Points, in no order, along strands that fork, close into loops and pass close to each other.
(in the rows, 128 means zero)
Points whose rows are less than 128 apart are linked; no others are.
Z856: [123 133 151 139 165 145 127 134 103 129 114 137 130 140 138 120 138 146
 106 107 138 114 147 129 151  97 134 127 179 124 129 129]
Z200: [148 170 122 173 167 128 109 144 130 143  80 118 105 158 152 118 116 206
 115 149 114  54 156 154 168 128 112 142 142 114 164 140]
Z660: [108 104 123 167 104 133 159 131 101 126 120 137 120 134 128  97 132 137
  90 126 154 152 100 129 107 138 173 128 140  91 133 112]
Z164: [145 139 116 120 119 161  33 119 135 113 166 147  89 120  95 140 109 102
 121 106 107 126 173 114 193 127 180 124  71 129 126 134]
Z357: [149 117 130 103 128 135 101 124 135 127 146 117 138 126 118 152 131  93
 148 129 129 136 151 135 128 118 106 129 134 162 119 117]
Z103: [133 110  98 168 143 155  70 150 107 122  93 160  72 128 106 129 127 141
  77 141 143 119 134 135 124 158 171 121 119  79 153 135]
Z16: [186 119 142 133 122 139  91 128 120 148 145  93 139 152 124 146 127 107
 129 117 123 101 176 148 150 111 103 158 178 186 123 108]
Z281: [114 132 116 134  90 113 186  90 131 123 133  98 117 123 143 102 109 135
 117 166 123 137  78 125  87 191 129 135  74  86 139 104]
Z65: [161  65  92 135  30 112 102 139 125 141 147 132 150 128  84 148 136  74
 139 126 130 175 110 139  81 164 168 133  87 132  87 111]
Z66: [167 120 118 125  95 147  37 112 132 133 182 123 101 133  92 144 116  87
 127 101 100 127 189 123 176 137 160 149 102 155 126 109]
Z98: [130 104 126  98 153 124 120 174 181 108  98 200 152  93  96 188 157 137
 176 119 171 146 151 113 109 120 135  76 123 143 104 173]
Z950: [127 115 140 140 123 142 176 133  99 122 111 104 151 115 185 152 140  59
  66 149 153 168  77 143  34  99  67 144 177 155 131 100]
Z542: [126 103 136  64  85 114 132 115 174 117 182 148 172 102  72 138 134  90
 206  93 119 163 169  95 156 109 163  98 108 166  70 140]
Z803: [ 62 173 147  95 222 156 149 130  94 106 116 145 125 109 164 130 137 138
 102 106 150 114 107 112 145 104  95 112 167  96 145 150]
Z526: [176  53 111 177  67 150  67 179  84 146 102 138 146 152 103 148 161  96
  97 106 148 154 150 147  89  96 175 145 192 139 104 112]
Z855: [149  90 138 130  55 126 129 102  78 154 172  75 150 145 131 100 118  56
 119 109 110 165 119 138 108 115 138 173 160 160 112  75]
Z302: [ 71 147 120 161 123  92 147 128 138 143 100 154 111 150 131  87 127 205
 143 136 132 120 123 109 165 139 167  95 121  83 131 164]
Z784: [107  89 124 122  82  86 199 143 165 126 120 167 190 114  96 126 147 143
 188 118 151 171 126 120 103 118 171  99 121 125  73 139]
Z124: [149  88 116 120 103 137  88 155 139 119 121 186 145 105  85 165 149 109
 154 106 155 158 157 127 115 125 166  90 128 134  94 149]
Z162: [161  73  88 152  34 134  94 133 106 135 136 102 124 134  98 147 127  76
  97 136 116 168  92 141  66 177 153 137  89 115 117  94]
Z914: [ 79 157 121 102 166 160 106  99 102 114 161 138  85 101 139 113 112 101
  94 114 135 137 112 103 145 152 131 125  95  82 146 121]
Z666: [ 34 184 132 106 214 145 127 128  97 113 129 161  97 116 152 108 136 148
 117  97 149 124 121  91 169 111 133  93 143  83 138 161]
Z511: [127 117 136 195 162 147 111 157  80 130  93 156  95 149 148 104 132 173
  63 111 145 113 137 129 147 105 164 139 196  94 155 126]
Z64: [159 128 152 112 154 118 145 167 158 130 104 143 173 131 104 165 151 146
 168 104 141 110 151 133 134  88 103 114 185 175 105 148]
Z933: [ 91 139 137 114 198 154 147 149 117 103  98 172 133 103 129 149 146 129
 113 118 176 141 102 115 100 121 108  88 151 104 137 156]
Z927: [ 77 169  94 160 121  82 109 123 141 156 117 163  77 152 131  79 113 217
 138 144 112 101 133  99 205 148 200  79  92  81 144 178]
Z216: [138 137 104 163  60  73 155 102 153 140 138 119 113 156 113  77 111 192
 158 139  85 109 127 130 168 185 183 127  64 102 133 134]
Z155: [149 159 110 161 147 126  93 130 157 144  94 114  82 145 136 128 104 192
 125 165 107  65 154 156 158 161 118 142  87 112 168 141]
Z446: [177  81 117 130  33 107 145  91 117 150 169  66 152 155 120 104 121  77
 138 128  94 155 122 151 112 144 135 168 130 162 113  83]
Z736: [167 102 131 134  55  96 148  88 138 147 166  82 150 155 109  99 110 118
 158 133  99 119 137 143 135 148 146 168 103 150 117  96]
Z892: [130 141  93 157  79  93 164  98 147 132 126 109 101 139 123  85 102 174
 130 155 106 114  98 127 135 199 159 132  57  82 138 125]
Z575: [130  78 111 175  97 146 111 145 101 125 103 154 108 132 103 128 138 120
  81 126 162 159 108 134  82 142 172 122 138  95 124 115]
Z683: [106 164 105 121 136 152  61 116 132 124 150 159  72 120 106 121 105 145
 129 110 103 120 157 100 208 141 194 107  61  95 137 149]
Z251: [121 170 152  93 233 171  78 141  85 108 141 147 120 127 135 160 140  97
  82  80 136 103 150 130 173  86 105 124 198 140 139 137]
Z491: [ 81 123 142 106  88  93 243  99 137 129 142 111 174 121 140  76 131 133
 166 143 136 162  92 106 103 133 137 132 110 114 102 114]
Z906: [ 89 156 106 147 150 125 130  99 112 127 124 106  74 132 157  92 105 168
  88 156 110 100 101 128 137 173 121 142  85  68 171 113]
Z872: [ 94 171  97 144 122 117  80 125 141 141 134 157  73 146 122  99  98 186
 140 124  93 104 154  97 219 140 194  97  68  91 140 169]
Z372: [167 120 113 153  41  87 134  97 156 148 160 100 133 150  89  95 106 152
 160 130  76 111 143 136 176 175 172 150  63 128 117 120]
Z952: [117  83 124  93 110 129 113 146 143 116 147 181 164 100  70 153 149  91
 173  88 162 172 156 108 137 100 178  90 136 147  75 141]
Z789: [192  71 120 181  60 131  99 166 110 151 114 120 161 163 115 128 153 111
 126 107 135 138 157 156 114  92 161 165 188 163 100 100]
Z754: [131 138 155 125 190 154  96 134  88 119 137 131 132 132 133 136 141 117
  94  90 133 109 153 131 160  82 109 133 204 144 139 125]
Z402: [ 94 158 128  79 151 145 101  91 124 111 181 117 109  97 130 127 113  81
 123 119 116 129 138 105 161 139 122 124  83 118 135 124]
Z485: [ 95 192 138  83 207 113 151 148 173 121  95 141 135 116 151 146 140 173
 177 147 120  88 116 117 138 109  77  99 114 125 138 192]
Z48: [127 155 163 165 147 128 210 106 105 131 111  68 143 141 199  90 119 131
  89 164 132 123  91 135  92 100  82 176 168 129 149  91]
Z785: [ 84 119 129 158 127 121 165 125 124 128 120 144 125 140 126  95 129 168
 130 111 143 139 122 117 133 117 174 119 154  89 126 131]
Z169: [148 134 138 103 161 122 157 120 160 115 114 107 133 106 159 168 127 130
 149 174 115 107 105 154  78 142  32 135 102 162 150 130]
Z371: [178 119 157 122 165 122 164 152 136 124 107 112 168 122 154 169 150 119
 114 152 139 124 107 160  73  89  50 138 192 187 145 134]
Z680: [142 123 138 144 120 140 159 116  98 135 126  77 139 120 171 130 125  83
  80 161 142 142  89 150  65 122  65 162 166 147 144  92]
Z567: [ 78 144 123 126 144 140 141 100  78 123 161 121  87 123 153  82 104 122
  80 108 123 137  92 105 135 159 145 140 104  70 147  96]
Z324: [ 94 153 142  44 121 113 139  93 175 106 191 130 145 109  97 119 119 102
 208 115 115 153 146  79 168 119 135 104  75 147  93 147]
Z777: [118 112 145 124 112 144 137 101  74 138 176  88 130 134 150  90 120  71
  90 102 125 157 109 117 121 116 131 164 162 139 125  77]
Z254: [113 177 137 159 195 130 144 138 122 138  86 119 111 149 174 112 125 206
 110 155 121  70 119 144 142 117  91 141 152 101 166 154]
Z31: [135 120 152 121 159 136 184 145 126 115 104 126 174 114 157 153 153 105
 113 137 162 155  99 139  66  81  76 124 193 157 117 122]
Z917: [127 160 162 153 137 106 206 104 128 136 116  70 148 160 184  78 109 171
 127 165 115 105 107 141 127 109  81 169 160 136 145 101]
Z597: [140 148 113 135 123 123 104 126 176 134 104 133 113 129 119 141 115 171
 165 152 110  94 155 123 157 152 133 116  73 123 147 155]
Z52: [153  92 125 126  93 150  49 119  83 142 181 112 108 141 102 121 128  49
 100  86 102 149 152 129 150 121 155 148 150 150 123  92]
Z741: [172 142 167 125 158 117 174 183 153 136 100 135 184 151 122 161 151 173
 153 102 135 100 157 146 140  57 108 128 236 201 104 145]
Z832: [134 125 116 123 143 135 123 127 143 120 109 112 115 109 139 155 118 113
 115 170 130 117 105 145  77 167  76 135  89 124 157 117]
Z297: [ 54 206 137  99 200 108 162 125 134 125 103 125 129 140 176  92 130 181
 164 147 119  97 105 108 153 109  78 113 126 108 132 173]
Z708: [131 152 154  99 178 125 156 147 157 121 109 141 156 120 138 155 147 162
 172 135 129 100 134 125 134 109  87 108 151 152 122 158]
Z153: [115 114 140 110 184 132 153 163 150 104  85 191 164  89 118 185 167 133
 137 121 173 151 114 123  79 101 106  86 156 125 114 163]
Z32: [ 83 123 133 133  84  99 227  99 131 129 137 106 151 116 147  85 123 136
 132 150 134 164  66 121  75 163 136 137  96  94 121 108]
Z742: [174  60  98 166  62 146  48 176  98 138  98 126 133 140 107 177 148  78
  93 137 132 151 136 154  68 131 125 129 150 151 119 117]
Z891: [194 137 143  72 165 140  71 161 185 117 124 156 136  93 110 220 129  97
 158 125 119 116 171 147 132 107  81 109 112 220 126 162]
Z759: [176 143 151  97 185 128 140 139 138 129 103 106 144 125 156 178 138 120
 118 160 121  89 116 169  96 117  27 143 153 180 158 133]
Z665: [123  92 139 129 103 150  92 116  61 143 186 122 103 133 110  93 119  64
  89  58 117 160 132 113 153 120 166 157 162 129 123  89]
Z139: [125 127 115 114 105 106 142 128 180 122 124 143 125 116 117 135 120 155
 185 149 122 128 138 120 133 155 138 107  74 119 119 145]
Z232: [108  83 129 105  72  89 203 116 151 118 146 142 189 116 105 112 141 113
 176 120 144 185 100 118  89 130 162 116 103 128  82 116]
Z472: [133 138 148 129 126 108 179 106 146 134 126  97 141 153 146  95 123 155
 156 146 118 110 129 128 140 129 107 148 132 135 127 118]
Z844: [182  90 138 160  82 124 117 139 132 151 128 105 148 160 117 119 135 127
 140 115 124 121 177 148 137  98 144 159 180 176 106  99]
Z405: [109 172 114 126 188 136 131 113 132 115 103 107  89 117 160 128 105 148
 112 170 119  93 102 146 114 161  69 136  82  88 168 129]
Z642: [150 105 105 138  98 146  98 128 122 125 116 117 105 116 121 156 123  90
  96 157 137 142  96 141  67 183 106 131  84 119 149 111]
Z825: [163  79 100 117  61 129  97 136 161 119 141 152 133 112  81 175 137  87
 154 130 137 161 134 129 101 146 155 119  87 141 103 125]
Z912: [ 94 160 129  43 153 151  97  91 146  98 188 139 125  87 113 146 113  75
 163 108 122 156 140  83 169 121 130 100  63 136 111 141]
Z822: [ 78 203 144 135 188 110 170 123 124 140  99 106 121 155 187  82 123 199
 136 149 111  82 108 126 159 115  86 137 136 103 153 149]
Z174: [121 120 118 174 175 169  70 160  72 125  93 159  69 118 129 126 132 139
  37 123 156 117 126 130 114 140 153 126 152  76 163 133]
Z620: [168 146 139  88 159 136  83 134 164 120 135 137 132 106 117 185 117 102
 152 126 118 108 171 139 145 109  83 120 123 188 129 138]

A fork is a point with three links, a tip a point with one. Leave the first point through the second and follow the links. Name the first fork or tip that comes.
Z666, Z803 => Z124
Z124, Z952 => Z832
Z357, Z16 => Z742
Z708, Z485 => Z139
Z777, Z665 => Z785
Z660, Z575 => Z856

A piece is two or more points that can be reached from each other along the links. Count, over all rows, the pieces, the separate loops (a circle has one, a figure eight two, a Y none), the forks (points with three links) and the tips (points with one).
pieces => 4
loops => 2
forks => 4
tips => 8

Name the points in between on the shortest way along the links from the first point to the second, in order.
Z357, Z742 => Z16, Z844, Z789, Z526
Z759, Z162 => Z169, Z832, Z642
Z103, Z52 => Z575, Z660, Z785, Z302, Z927, Z872, Z683, Z164, Z66
Z855, Z491 => Z446, Z736, Z372, Z216, Z892, Z281, Z32
Z485, Z597 => Z297, Z822, Z254, Z200, Z155
